Points on a hilly landscape, in no order, each with its height.
From any point a ball rolls to the lowest of the 2 points nearest to it. It stops when none of these is lower. Distance is the straight distance between rows; heights are no part of it.
Bamok h=66.3: [ 97 104  88  85  94  91  98 101 113  64 100  85 105 121  85 111 117 125
 110 109 101  94 110  78 116 104  97  83  74 118  85 113  52  79 114 112
  75  93  83  54 125  71  64  92 106 123  97]
zodi h=11.3: [ 72  88  66  83  70  86  71  87 145 123 112 123  76 122  84 108 140  90
 156 120  88  73 116  50 119 123  62  52 154 106  96 120  90 151 119  98
  54  86  61 120  82 124 148 133  91 131  72]
lar h=59.3: [109 135  77  83 124 103 105 108  87  81  94  85  91  72  89  86 134 113
  90 143  65 105 107 102 111 108 111  98 119 105  62 126  89 144  95 124
  37 105  85  90 104  74  90  50  69 125  97]
vuro h=29.9: [ 69 108 110  76  90 108 108 110 137 151  98 113  53 124  89 145  91  74
 152  94 117 120 105 105 150 104 116 116 122 111 138 100  52 157 128 101
  78  96 139  79 126  89 105 126  84  91  89]
Kenus h=53.4: [139 106 131  79 135 116  89  93  58 122  97  97  81  65 124 104  84  80
  80 110 107  94 114 114  87 127 114 122  84  99 113  66 111  81  52  96
 110  95 139 131 114 125  68  38  77 107 100]
kegot h=26.2: [ 91 151 115 100 133  71  71  91  41  94  88  90 150  87 134  65  72 132
  84  80  73  80 112 126  81  89  68 146  88 110  62  65  76  31  96  81
 102 129 118  92 129 109  69  92 142  76 133]
Teset h=50.1: [150 102 117  88 132 114 113 110  44  71  81  93  49  71 110  94 109 110
  63  99 119  98 118 135 112 109 104  74  91  88  54 131 145 103  71 114
  69 102  83 130 113  78  85  81  64 118  90]
banof h=34.6: [ 66 100  99  99 116  76 113 120  41  92  60 107 125 109 114  88  81  90
  87  96  69 113  91 148  91  59 145 161  88  83  95  77  85  85  80  95
 162 112 148  96 117 102  80  97  98  73  90]
kul h=51.9: [160  96 134  95 120 132  99 106  85 100 109 137  80  80  86 108  96  89
  98 108 129  99 100 121 109 119 112  88 110  93 100 119 117  95  69 112
  79  99 104 123  85 113  98  65  50 113 108]
lefol h=57.7: [ 76 123  91 104 103  94 101  86 100  95  67  61 103  84  30 104 135 120
  98 158 102  96  95 104 156  93  55  63  98 123  67  65  69 147 147  78
 130  95  83 120  68 138  74  79  84 114 103]
dozep h=65.3: [125  79  94  93  82 134 106  95 165 153  86  99 101 103  93  81 118 105
 134  96  77  88  89 121 168 103  93  49 123 106  93  76  60 119 143  59
 120 114  85 125 101 137  89 142 108  65  87]
Sagal h=20.4: [ 94 122  89 106 117  89  82  65  73 107  95  46 172  89  95  46 104 124
  87 117  89 106  99 119  77  93  74  95  75 113  85  70  85  51 122  74
 117 103 101  91 126 128  97  92 127  85 138]
tubuf h=72.6: [116 115 133 148 112  87  80  42 102  95 108 137 118 106  71 112 110  99
  99  94 119 117 114  98  64 115  88  99  99  83 156  72  69  67 126  94
 144  77 137  96  85  86  87 111  81  90 111]
Did h=47.3: [142  76 103 114  93 131 105  80 136  63 148 129  77  71 121 112 101  93
 100  90 120  61 120  64  74 114  77  70  90  92 130 137 136  84 111 140
  53  82  57  79  69  73  90  95  96 121  66]
topus h=25.2: [ 88  66 109  81  99  89 118 116  94  82 109  90  95 108  44  70  85 111
  97 136 147 119 125  78 111  81 103 108 121 125  81 129 140  79  82 109
 125  94  59  81 117  41 100 145  76  91 100]
Laf h=57.3: [ 96 121 112  55 103 117 132 137 121 101 123  74  72  72  97  90  86  78
 114 126  79 103 112  88 111 138 122  98 115 101 107 138  98 157  76 128
  29 105  79  91 111  79 109  70  66 103  96]
depuf h=73.9: [116 120 122 166 119  80 103  52  71  66 115 140  87 101  80 121 107 107
  83  81 134 133 129  97  81 103  77  94 112  78 139 125  97  49 111 112
 118  95  95  81 116  60  97 116  61 106  74]
mis h=69.6: [ 91  79 118 108 112  48 108 102 160 126 100 123  77 105  81 147  97  95
 120  82 143 124 106 105 152  82  94 124 131 102  96  97  83 109 143 113
 164  71 105  94  90  86  83 151 101  85  55]
dev h=29.2: [ 79 116  96 116  84  83 142 118  92  85 119 105 110  90 139 120  84  87
  71 100  74 116  77  91  80 104 120 167 117  87  83 156  90  98  75 130
  98 135  54  41 126  92 105  96 130 104  86]
nafa h=50.3: [133 131 113 108  83 108  87  68  92  78  96 106  87  72  53  78 156 118
  93 103  93  90 144  59 126 128  92  29  77  80  98  98  85 121 105 117
  76 108  98 136  54 109  83  91  66 114  91]
degi h=45.5: [138  87 111 114  93  91  78  59 171  86 132 164  74  97  85 100 117  95
 122 113 114  85 134  93  99 145  84  71 124  73 137 154  93  90 138 136
  65  94  83  95  85  80  86 118  92 115  56]
kub h=43.0: [133  91  87  88 104  90  91  77 155 117  96  95  79  78  58  92 101 113
 134 130 103 109 116  89 137 136 102  91 135 111  93 155  89 100 114 142
  90  96  85  91 108  84  74 112  70 105  84]
Zovin h=80.0: [138  96 138  69  93  82 104  92 144 105 107 124  78  88  96 106 104  60
 111  78  91 114  99 100  97 128 102 103 109  86 109 138  42 105 124 124
  57 111  95 104 103 132 107  75 108 126  98]
Bof h=81.2: [ 91  86  63  85  76 105  87  97 132  81 121  74 140  53 141  56  90  76
 117  94  71  59  53  87  33 132  72 129 100 107 124 118 107  67  73 100
 108 112  86  87  97 117  97  98 168  94 141]
bele h=55.3: [104 132  98  63 105 138 112 117  90 113 124  97  82  70 132 102  75  56
 106 122  89 100  97  87  88 143 109 138 102 116 126  95 101 111  73 118
  56 108 100  88 117 127  81  51  80  96 108]
duzuz h=36.7: [ 85  69 121  76  76 103 109 116 109 123 102  83 114 140  79  93  76  91
 100 117 145  93  91  87 151  53 121  89  64 113 101  75 107 120 101  60
 128  80 113  75 111  85  94 116  95  56  95]
buz h=16.9: [ 90  99  64  95  89 103 128 121  85  59 134  74  99  78  68  65 116 105
 106 119 100 104 148  53  96  89  90 117 136 127  79 134 148  99  68 121
  70  97  49  62 109  22  95 118  97 109 102]
Raz h=52.6: [ 92 171  95  96  75 101  85  64  56  99  78 102  89  96  63  89 148  87
 123 103  92 106 152  86 115 141  88  61 100  95 111  82  69  86 118 108
 101 120 136 119 100 124  77 122  84  99 122]
luri h=82.0: [ 74  98  69 100  87  88 126 101 134 101 133  69 137  78 134  40  77  94
 101 118  81  82  65 105  77 101 111 159 118  83 116 122 115  56  54  84
 130 115 104  59 117  89  69  88 151  99 133]
fop h=25.1: [ 62  93  95  73  75 100 162 131  92 104 109  93  82  90 126 118  61 101
 103 104  96 116 120  83  95 116 150 139 123  85 105 139  79  91  64 124
 109 127 102  64 130  98 101 117 110  90  76]
Gami h=52.5: [ 84  84 103 101 114 134 120 141 105  83 109 121  60  93  92 145  81 122
 115 102 129 106 118  86  91 114 106  81 147  93 121 118 130 141  83 124
  48  90  82 118  73  65 150 103  59 123  87]
fune h=78.7: [108  87 122 104  82  88  87  86  86 114  69  70 122 117  92  77 123  80
  78  87  73 123  90 138 117  40 113 115  59  98  76  78  53 127 146  77
 107 127  96  89 105 135  86  99 102  78 115]
Zosil h=15.5: [ 93  99  97 134 123 164  65  94  79 120  76  59 132  95 156  57 105 126
  80  84  55  56  53 106  80  85  81 102  54 113  74  30 100 119  88  76
  97 119  85 131 112 122  62  93 113  45 130]
tadem h=59.2: [126  92  87 130 156 138 114  93  48  81  83  71  81 103  87  77  54  99
  79  87 124 116 100 169 106  62 101 116  98 105 115 127 155  55  96  90
 150  91 110  91 114  82 105  88  68 111 115]
tefon h=59.4: [101  62 118  97 104  49  97 114 109  69 117 130  97 147  92 124  94  99
  88  80 131 108 117  71  86  82  89  74  82 104  89 134 125  73 106 107
  90  76  60  92 106  77 138 127  92 121  68]
Vomub h=47.6: [104 119 123 144  77 110  63  49 100  77 113 119  82 107  76 107 114 136
  79 130 158  78 104 116  98 118  76  59 101  79 118 113  94 115 105  83
  76  89  84 111  89  43 110 116  33  83  78]
bozas h=24.7: [ 65  96  81 116  78  80 163 143  91  72 135  98 102  93 100 108 116 101
  78 102  87 110 132  73  93  88 122 145 122  98  47 162 129 117  59 113
  90 126  48  43 102  42  93 122 112 121  88]
vora h=52.0: [144 140  97  89 116  93  99  80  28  87  70  68  78  69  70  94 125 159
  63 122 128 105 127 101 130 109  91  55  76  98  77  99 142 121  66 102
  77 111 116 124  97  70  90  84  73 113 104]
rige h=83.6: [ 53  54  82 144 127  73 135 103 138  69 105 144  87 140  92  60  73 108
 104  44  95 126  50  70 105  32 108 123  83  91 136 102  89  77  75  93
 139  82 150  88  89  99 114 103 146  92 111]
Likik h=24.2: [ 75 103  53 113  64  93 102 124 113 127 105 114 108 100  97  79 115  51
 138  79  93 133  59 100 106  69  96 126 129 105 122  90  82  97 107  79
 106  90 111 109  86 138 112 126 122  78 131]
kop h=55.6: [ 85  94 120 102 135 112 108 127  87 100  84 103 125  97 159 109  88 112
  47 125  87  77  85 136  72  97 147 110  91  68  43  82 115 101  83 107
 138  96  80 120  99  96 111  84 102  97  89]
fave h=62.0: [100 104  70 101  84 137  87  66 119 118  68  95  93 107 106  47 128  84
 140 103  67  89  96 140 137  95 105  74  74  91 148  60  65  88 112  48
  99 109 172 135  84 153  65  98  98 101 116]
Kopef h=22.6: [ 93 120  91  89  82 152  81 116 124  93 122  66 127  52 116 116 108  90
 109  91  74  85  72  67  56 145  93  84 108 105 121 112 106 104 106 126
  63 124  42 100  76 118 110  80  90 124  86]
fil h=71.2: [ 96  96 117 122  91  67  77  83 109 110  72 121  97 123  53 121 120 101
 131  91 117 143 109 107 114 102  84  88 114  93 119  85  56  81 134  96
 143  94 119 110 102  94  81 147  81  86 102]
Nepo h=56.7: [102 122  84 122 141 109 115 132  59  87 105  96 102  90 119  73  73  84
  80 106  97 101  70 170 104  83 122 141 118  91 101 128 135  54  58  96
 126 112 108  85 121  97  90  66  71 116 109]
nep h=15.0: [ 90  60 106  90  79  91  77 136 119 102 122  62 144 111 139 132 100 101
  76  80  67  66  93  73  39 100 101 112  88 106  62 105 171 129  68  89
  90 108  22  98  98 113 126 100 131 113 103]
Mumom h=63.6: [ 93 123 130  79 143  86  60 108  14 101  67  59 104  87  75  86  81 120
  68 113 112 106 118 162 109  97 110 126  80 111  76  70 135  85  52  78
 132 124 141 124 117  75  99  64  84 112 119]
pab h=58.0: [101  76 109 108 142  76 100  98  86  80  97 118 122 125  98 112  81 101
  86  96 130 120 101 109  78  90 110  85  82 108  97  95 114  55  99  97
 160  59 120 115 104  88 145 110 106 104  98]
kur h=80.6: [122  71 121  82  83  79  93 108 133  62 110  86 111  91 122  82  97  60
  97  84  83  98  50 105  63 116  91 116  90  97 106 139  81  68  96 109
  96 111  62  98 100 115 103  78 135 115 123]
Sev h=31.1: [ 79  96 104 118 126  62 106 116  60  78  89 115 139 121 134  61  70 111
  66  83  78 102  64 113  78  91  98 159  65  83  67 111  92  47  70 105
 133 117  94  81 143 101  78  93 130  75 111]
loka h=59.5: [124 152 119 106 128 120 101  51  74 105 104 129  57  84  94 132 105  88
 111 138 139 114 136 131  91 148  94  88 129  86 157  96 114 119 109 108
  81  79 152 113 108  67 111  81  56 103  92]
linug h=64.9: [108 100 119  96 125 108  78  95  79  66  92  70 133  85  86 119 133 164
  70  86  90  88 105  83  96 117  94  69  41  97  43  92  77 108  76 111
  73 115  68  84 106  92  76  63  97 125 112]
fip h=61.3: [106 101 119 121 169 111  95 117  28  74  85  70 115  94  52 100  78 120
  61 112 144 122 115 159 107  82 107  87  52 113  71  94 165  98  84  89
 158  88 102 121 108  74 124  78  73  92 102]
Tivut h=48.8: [162  98  96 128 109 121  94  82 100  60 122 113  76  64  94  70 138 112
  92  95 114  77 135  80 112  98  68  35  88  74 106 129 127  94 105 116
  42  67  70 118  65  71  87  85  65 120  67]
Sedu h=55.7: [104 150 132 111  91 122  40  48  71 109  84  98  94 109  83  92 128 115
 106 102 124  94 116 103  89 156  82  68  84  87 127  59  85 104  85  77
 101 105 143 153  95  81 130 111  83  93 138]
rakez h=18.7: [ 96  91  79  93  74 126  91 128 104  88 129  53 110  56 122 136  91 100
 109  91  87  68  96  73  42 150  88 110 114 114  84 124 152 123  57 127
  71 124  39  96  96  80 122  94 127 106 120]
Duk h=82.9: [ 63  65  74 117 128  82 149 111 147  75 134 118 102 100 118  36  82  90
  75  78  86  98  53  85  96  55 132 145  93  79 110 130 105  71  42  90
 150  90 122  87  95 108  99  80 149 111 113]
ven h=41.6: [106 110  93  99  92 101 111  99  91  90 110 153  62 123 113 111  64  80
 118  99 113 131  90  76  84 114 104 148 109 109 138 104 109  80 107 144
  97  94 145  93 107  89 112 112 115  76 120]
nales h=58.2: [112 143 106  92 106 124  53  74  97  90 108  69  97  96 114 109  92 103
 114  97 119  84 105 104  80 166  83  90  91 106 121  92  96  63  78 124
  81  93 121 127 125  64 116  79 100 102 120]
Minoz h=16.8: [126  86 109 126 110  21  76  67 104 108 104 141 119 130  57 107 145 112
 110  91 116 112 127  66  97 100  49  42  96  95  92 117  99 102 137  77
  86  73  80  92  84 133 104 128  79 123  93]
Mima h=11.6: [103  71 102 123 102 109  84 137 126 110 131 110 113  98 161 147  71 101
  78  50  77  83  65  92  36  92 106 122  80  97  97 106 157  88  98 121
  89 105  68  97  71 149 116  95 131 129  80]
ganu h=18.5: [ 82  87  59 136  96 109 102  96 139 136 100 118  89 101  97  93 132  44
 157  68  90 105  76 114 143  58  70 104 133 122 127  59  72 133 149  58
 137  70 111 126  73 151 101 147 131  74 104]
zuvap h=31.7: [110 161 116 119 112  65  97  74  30  71  89 108 107  89  90  96  82 122
  92  73 108 114 126  91  83 113  50 124  78 115 101  80  77  25  98 108
 100 124 134  81 115 103  73  96 122  96 125]
tosep h=23.9: [ 73 107  88  92  71 116 135 129 153 123 113 114  66 110 105 133 116  78
 135  71  89 109 118  90 131  98  92  93 140 108 119  94  43 131 158 108
  60 115  89  88 102 131  85 125 120 107  80]
Saz h=56.8: [ 91  76 127  80 130  72 138 131  88  78  82 119 110  98 112 127  83  98
  61 101 104 101 117 139  79  72 140  84 105  83  55 105  86  89 124 109
 147  85  85 120  85 113 137  94 107 120  71]
Koga h=75.9: [ 81  97 113 110 125  80 112 121 110  58 122 171  51 143 131 154  77  90
  96  64 101 125 121  60  65 131  95 123 123 101 134 143 100  79  92 132
  94 103  98  96 119  92 167  95 112 138  56]
revin h=18.4: [ 60 123  79  90  57 126 135 126 112 101 102  90  94  96 128 123 121  81
 105 103  52  96 108  74  88 100 106 104 125 101  86  79  72 151 142 109
  48 117  63  80  87 120 101 111 107 102 101]
Sezo h=48.0: [ 94  79  91 116 126 112  91 139  66  66  90  88  52  64 125 129  96 141
  68  96  83  99 135  78  94  97 124  91  74 102  31 111 113 120  68 169
  65  89  82 130  86  63 105  87  94 115  45]
deru h=71.4: [102 124  70  71  85  91  91  93  54 113  98  68 109  86  90  54  76 110
 101 152 105  58  97 131 118  95  93 134 118 119  76 136 145  98  73 108
  81 131  63  50 132  74  61  85  75  84 115]
fod h=53.6: [128 128 102  63  96  93  96  89  58 110  74  75 108  94  73 106 105 146
  64 137  93  86 119 100 140 116 112  73  85  97 106  77 137 115  81  88
 114 123 130 117 109  86  71  42  50  92  70]
nogob h=52.4: [123 136 120 142  98 102  84  34 103 103  96 106  55  74  25  77 154 101
 103 136 123  80 136  88 152 132  58  46 113  90 113 101  91 139 117  85
 112 102  98 123  51 110  77 104  40 126  93]
fozar h=15.4: [ 75  89 106  71 120 147 105 138  83 103  83  82 110  98 111 132  69 117
 100 105 111  94  80  85  85 107 116 119 120 117  88  35 100 124  65  92
 111  88 108 137 109  82 128  85 109  88 128]
Mepap h=53.9: [105 108 106  90 130 118 105 135 108 112 100 109 134  94 118 101  97 103
  86 118  91 104  59 157  98 121 144 101 128  74  78 106 107 100  77  95
 100 101 103 112  99 108 114  66  80 119 114]
gom h=77.9: [127  73 136 130 108  80 113  93  82 106  78  87 134 127  82 109 113  89
  87  36 102 123 111 132 108  49  96  58  40  97 101  63  75 127 180  66
 102  96 135 103  83 127 102 120 131  79 113]
Sem h=21.1: [ 81  91  85  66  37 132 145 130 132 135 125  74 111  81 125 117  92 100
 128 101  95  88 101  94  99 130 143 103 122  69 106 139  94 124  74  96
  76 127  96  79 112 108 100 123 132  76 100]
Zavop h=75.1: [106  89 112 121 142  92 107  84  70  58 100 156  38  96 118 121 105 104
  90  81 123 121 154  86  61 120  95  94 120  89 106 153  95  68  78 140
  92  88  98 116 120  57 140 114  74 121  55]
fizo h=30.2: [ 71 110  58 110  89  77 120 112  58  96  80 123 110 100 105  77  85  72
 117  71  79 137  61 111 114  39 109 158 104  96 130  80  85  87  80  85
 124  94 164  95 120 109  84  99 125  60 103]
vufu h=77.3: [112  71 124 124 112  64 120 112 119  86  97 113 109 145 125 106  93  93
  75  33  79 133  75 116  89  48  93  94  64  94 110  87  79  78 159  82
 113  93 127 104  90 127 131  93 154 112  96]
Bog h=21.6: [ 64 123  98  71  84 161 126 122  95 111  95  55 111  92 114 102  89 123
  92 145  80  70  77  64  94 110 104 121 126 121 106  46  96 161  76  82
  96 128  86 100  97 101  96  67 105  86 131]
Vum h=55.5: [ 85 136 108  87 104 109  95 102  63 104  55  79 146 116  99  97 112 142
  70 136  62  86  89 126 116  98 116  93  92  84  76  53  98 126 107  88
 117 132 111  99 120  87  60  74  77  74 108]
Gon h=61.2: [127 122  99  81 114  85 108 108 107 105  85 114 113 104  63 128 126 107
  85 118  81 121  96 111 111  89 117  76 109 112  52  87 102 147 142 112
  81  88 100  98  77 104 109  83  92 120 107]
rekuv h=31.8: [ 75  84 121  45  99  83 110 133  77  98  74  85 107 101  45  88  95 111
  86 162 126 113 105 109 135  71 116  97  98 117  72  90 117 110  87  87
 133  93  92  97 126  58  82 106  74  88  75]
moto h=56.5: [ 92 152  85  74  95  85 113  89  57 106  83  87  70  95  92 119  83  92
 121 145 105 121 132 111 116 122  99 106 122 112 127 100 104  88 110 113
  90  94 142  88 126  73  86  85  69 102  79]
muf h=37.9: [ 83  98  80 122  67  82 109 100 130 112 123 157  73 134 113 147  91  82
 133  94 105 129 101  58  69 113  78 130 147 102 161 101 118 109 138 108
  92  94 109  91  83 119 137 132 134 102 109]
Lutel h=66.6: [119  96  93  87  93  79  62 107 188 159  92  97  87 103  90  95 122  86
 141  67  99 117  74 122 168 123  99 111 112 114  62 115  78 119 140 102
 108 107  95 114  87 133  94 149 106  86  88]
Rila h=36.4: [ 85  93 102 119  54 100 109 100 156  95 128  73  86 122  96  82  75  68
 116 124 140  95  86  91  98 100  87 108  92 106 137 112 110  72 108  85
 115  82  93  84  73  75  93 127 109 103 133]
vuno h=43.7: [ 88 104  71  66  96 122  71  95 109 134  83  55 129  90 108  51  70 117
 124 132  75  73  67 131 110 102 126 128 114 103 120  84  99  89  51  81
  94 118 145 102 106 101  92  59  88  97 129]
kufi h=42.1: [101  90 114 138  62  99  67  78 121  92 121 112  86 122 100  90  98  72
 106 120 162  94  85 114  82 104  70  85 109  90 136 121 107  83 111  74
  83  79  71 120  77  76 130 131  67  91 109]
dig h=60.6: [ 89  54  85 113 101  46 133 136  79  25 108 131  61 118 113 100  88 112
  81  81 101 108 122  65  79  72  77 103  96 112  82 166 140  70  86 122
  85  97  45  76 100  71 126 123 116 140  56]
sarav h=46.1: [138  92  88 120 104  98 105 101  83  54 135 134  83  77 136 134  90  90
  87  69 113  87  91  66  70 116  71 102  72 112  99 136 135  61  86 148
  67  87  63  81 111 101  80  84 119 104  85]
kigil h=79.5: [143  89 135  65  91  77 121  90 118 126  82 106  95 111 105  97 115  87
  82  68  74 124 108 124 124  84 141  91  98  77  82 107  46  99 134  98
 115 123 127  98 125 127  90 101 120  95  94]
zaze h=68.1: [116  91 104  98 102  63 101 127 158 137 106  98  87 103  73  94  84  77
  97  87 102 137  78 139 147  78 132 130 126  96  66 130 122 106 133 124
 133 100  99 101  84  99  96 132  97  91  84]
Vake h=11.0: [104  52  75 113  87 151  93 107 125 113 106  84 132  93 161  47 100  94
 105  56  67  48  46  98  76  83 112 100  46  98  98  81 107 105  65  74
  76 106  96  98  94 132  70 115 139  57 138]
Rata h=16.3: [115  96  84 119 103 104  79  50  97 119 104  82 156  98 121  65 118  93
  99  84  69 117  85  65  53  91  61  83  80 121 111  64  93  55 132  77
 116  75  89 111  99 155 126 100 122  89 114]
fid h=30.4: [ 82 116  74 110  76  96 114 133 103  89 122 105 127 118  96  93 100  73
 108 109 106 101  73  79  90  93  84 103  98 126  99  69 114  85 129  85
 108  84  79  82  83 106  86 113 104  92 134]
vutu h=59.0: [108 113 111  75 111  87 113  77  66 110  62 105  91 103 104 131  89  96
 123 109  97 128 120 139 100 110 122 106  95  91 142  78  76  88 118  98
 133  90 191 103 115 100  86  88 116 105 104]
lisir h=46.3: [ 99 113 112 114 130 128 123 128  70  88 110 104  54  56 142 158  77  87
  57  84 111  92 124 104  91  91 130 111  87 101  66  98 103 103  75 147
  85  88  86 107  97 113  99  64  84 117  38]
dal h=12.3: [ 99  45  71 119  69 130 126  99 145 123 122 104 116 117 133  63  90  92
 115  52  96  87  77  86 103  47 127  91  69  90 114  88 109 103  80  73
  87  87 127  93  79 118 100 149 147  62 130]
nid h=10.0: [ 98  51 114  74  92 137 103 117 100 112  95 100  87 101 161 124  80  99
 112  83 113  86  83  91  76 115 108 102  94  96  93  76  67  88  71  96
  80  90  91 123 121 118 118 107 131  90 116]
madum h=44.5: [119 104  94 109 115  95 112 112  51  81  97 148  69  99 129 141  70 102
  80  78  97 110 109  90  88 106 122 127  70 113  76 117 106  72  87 168
 104 104 120  96 116 115  85  95 109  86  76]
tumu h=16.7: [ 76  53  86 103  44 101 127 134 135 107 132 103  99 104 125  90  84  90
 117  52 104 100  87  93  82  94 138 124  94  63 123 151 114  76  56 106
 117 118 126  97  87 108 115 136 151  85 121]
todi h=68.9: [ 71 132  95  73  90 113  68 121  59 118  98  42 107  80 133  69  60 115
  85 149  85  37  99 121 100 118  94 161 119 110  95  96 148 105  41  93
  77 149  77  84 125  70  76  48  83  79 110]
Vipa h=39.0: [ 88  83 130  88  85  98 107 109 106 128 107 146  83 143  96 117  70  69
 105  80 154  91  95 108 140  52 149 102  81  89 129 109  81 102  99  97
 140  82 149  89 107  87 111 129  85  73  64]
mas h=66.2: [ 79 105 106 100 137 103  52  97  63 123  72  48 118  95 138  75  72 128
  54 147  99  72  77 154  95  81 102 155  71  98  67  69 139 110  46  83
 110 113 109 114 120  81  88  39  94  98 112]
gativ h=7.9: [109  65  95 116  76 132 126 132 143 133 144 121 134 117 147 119  83  98
  97  41  94  69  69  83  72  62 104  89  83  94 118  88 125  99 135  85
  80 109  91  73  59 156 104 118 154 106 106]
Buka h=47.0: [ 88 135  87  65 109  80  71  67  69 152  69  50 116  91  91  56 102 111
 120 126  57  96 117 141 112 112 104 125 117 110 125  74  82  77  95  67
 110 130 162  94 121 117  79  51  92 114 122]
sanel h=13.6: [127  94 105 107 115  70  68  67  83 104 103  91 157 118  74  96 137 114
  89  90  78  99 128  38  65 116  53  40  75 115  92  65 126  97 124  74
 104  74  62 118  99 150 126  97  83 103  92]
Dugos h=50.2: [ 82  84  90  87 111 111 106 126  80  67  95  82  91  96  81 147  92 128
  81 112 120 123 122  72  88  79 112 100 112 124  71  92 120 127  85 131
  71  81  69 105  97  48 154  96  84 120  71]
pafu h=76.7: [112  98 132 121 113  52 109 104 122  89 114 172  74 145  94 145 100  82
  87  52 101 133  96 101 101  89  94  95 117  82 122 120  89  84 149 114
 119  97 127 111  96 113 143  99 128 130  71]
sig h=17.5: [ 72  68  91  93  44  64  93 102 139 109 100 115  83 160  93 120 119  94
 128  94 104  91 132  46  95  76  64  68 125 118 110  94 102 123 149  84
  94  88  61  91  86 112 123 168 115 108  82]
pege h=60.5: [114  99  92  94 111 116  94  83  86 101  68  94 112  99 123  87 111 100
 114  83  82 121  94 132  86  90 109  86  75  95 119  43  77  72 108  74
 109  87 165 130  94 109  93 104 121  87 136]
deta h=37.1: [ 81  87  86  71  77 100  98  98 143 130  84  59 134 101  61  69 106 134
  90 161  87 100  84  96 147  87 114 102 109 105  57  95 101 145 106  86
 126 116  54  86 119  97  77 104  92  70  97]
buze h=4.8: [ 93  63 103  58  65 107  65 100 110 101  84 114  99 117 116 120 117 118
 134  93 111  81 106  63  81 134  81  55 115  92 108 109  83 105  81 100
  52  92  64 134 111  99 147 129 100 102  88]
Gud h=63.7: [107 103  93 118  83 159  81  68 152 128  79  98  89 121  75  51 106  74
 134 118  79  63  75 112 170  90  85  59  81 105 123  53  65 131 128  40
 130  93 146 152  66 129 106 108  85  83 101]
moz h=34.3: [ 83  71  92 142  60 102  84  76 176 143 124 143  74 112 100 108  99  71
 147 108 119  90  92  75  83 104  66 125 152  93 151  96  88 122 143  81
 108  95  93 104  42 148 119 147 113 109 114]
Domi h=64.0: [110 108 126  91 115  84 107  97  56  92  83  91 135 104  46 103 159 141
  76  77  97 115 134  76 134  95 110  43  57  86  63  71  66 136  90  64
  96 112  98  84 107 107  73  94  90 112 116]
Misi h=35.5: [104 112 137  86  89 103  88  66  94 126  91 148  77 124  84 150 108  96
 111  97 143  99 126 116 129  85 133  81  95  76 120 104  60 140 124 110
  98  91 156 102 108  75 103 119  76  83  52]
neli h=30.0: [ 96  52  76 125  96 112  71  73 152 123 111 129 133 121 111  83  98 100
 146  99 110  88  57  83  64  86  71  92 120 104 145  78  90  83  92  59
  94  71 106 104  68 128 134 123 117 121 133]
fuma h=62.7: [115 129 108  97 126  58 109  89  79 113  92 108 122 109  43 137 145  93
  96  84 101 139 118 111 153  70 116  88  77 115  66  91  86 125 129  89
 132  85 127  62 117  98  58 100  95 100  91]
vuzel h=55.2: [124 122 118 119 111  65 101  64  85  92  72  93  81  71  30 118 131  83
 122 145 130 114 122 131 130 103  61  69 107 114 105  85 106 136 149  84
 134  65 108 113  53  92  68 102  76 114 106]
vubof h=24.0: [ 53 116  64  77  81 153 122  98 112  98 104  64 108  93  92  92 127 111
 105 145  65  63  84  54 108 110  80  82 134 122  78  87  64 154 120  97
  80 117  57  96 100 130 114  90 106 114 117]
mog h=40.3: [123  95  82  72  84 105  87  83 149 132  90  45 117  83  87  68  79  97
 104 146  75 105  81 121 121 122 138 117 115 104  93 129  99 106  99 113
 118 109  92  82 117  99  90  85  92  88 102]
sib h=60.3: [100 135  75 102 120 129  46 111  92 102 105  75 133  99 133 104  89 113
  94  89  71  81  72 100  51 133  84 107  90 128  73  63 137  79  93 115
  81  94  82 119 100 100 115  83 125 104 145]

Where does a ball stop that starts at each point below?
tubuf | moto
linug | Teset
Duk | moto

Call two points neighbours if one is among the 2 nearest of the other. Go from one point of each pair to the other, from neighbour to neighbour, staying as low as possible. Name the highest point that can't be avoided.
Vake and buz | dev
buze and revin | vubof
Vake and gativ | dal
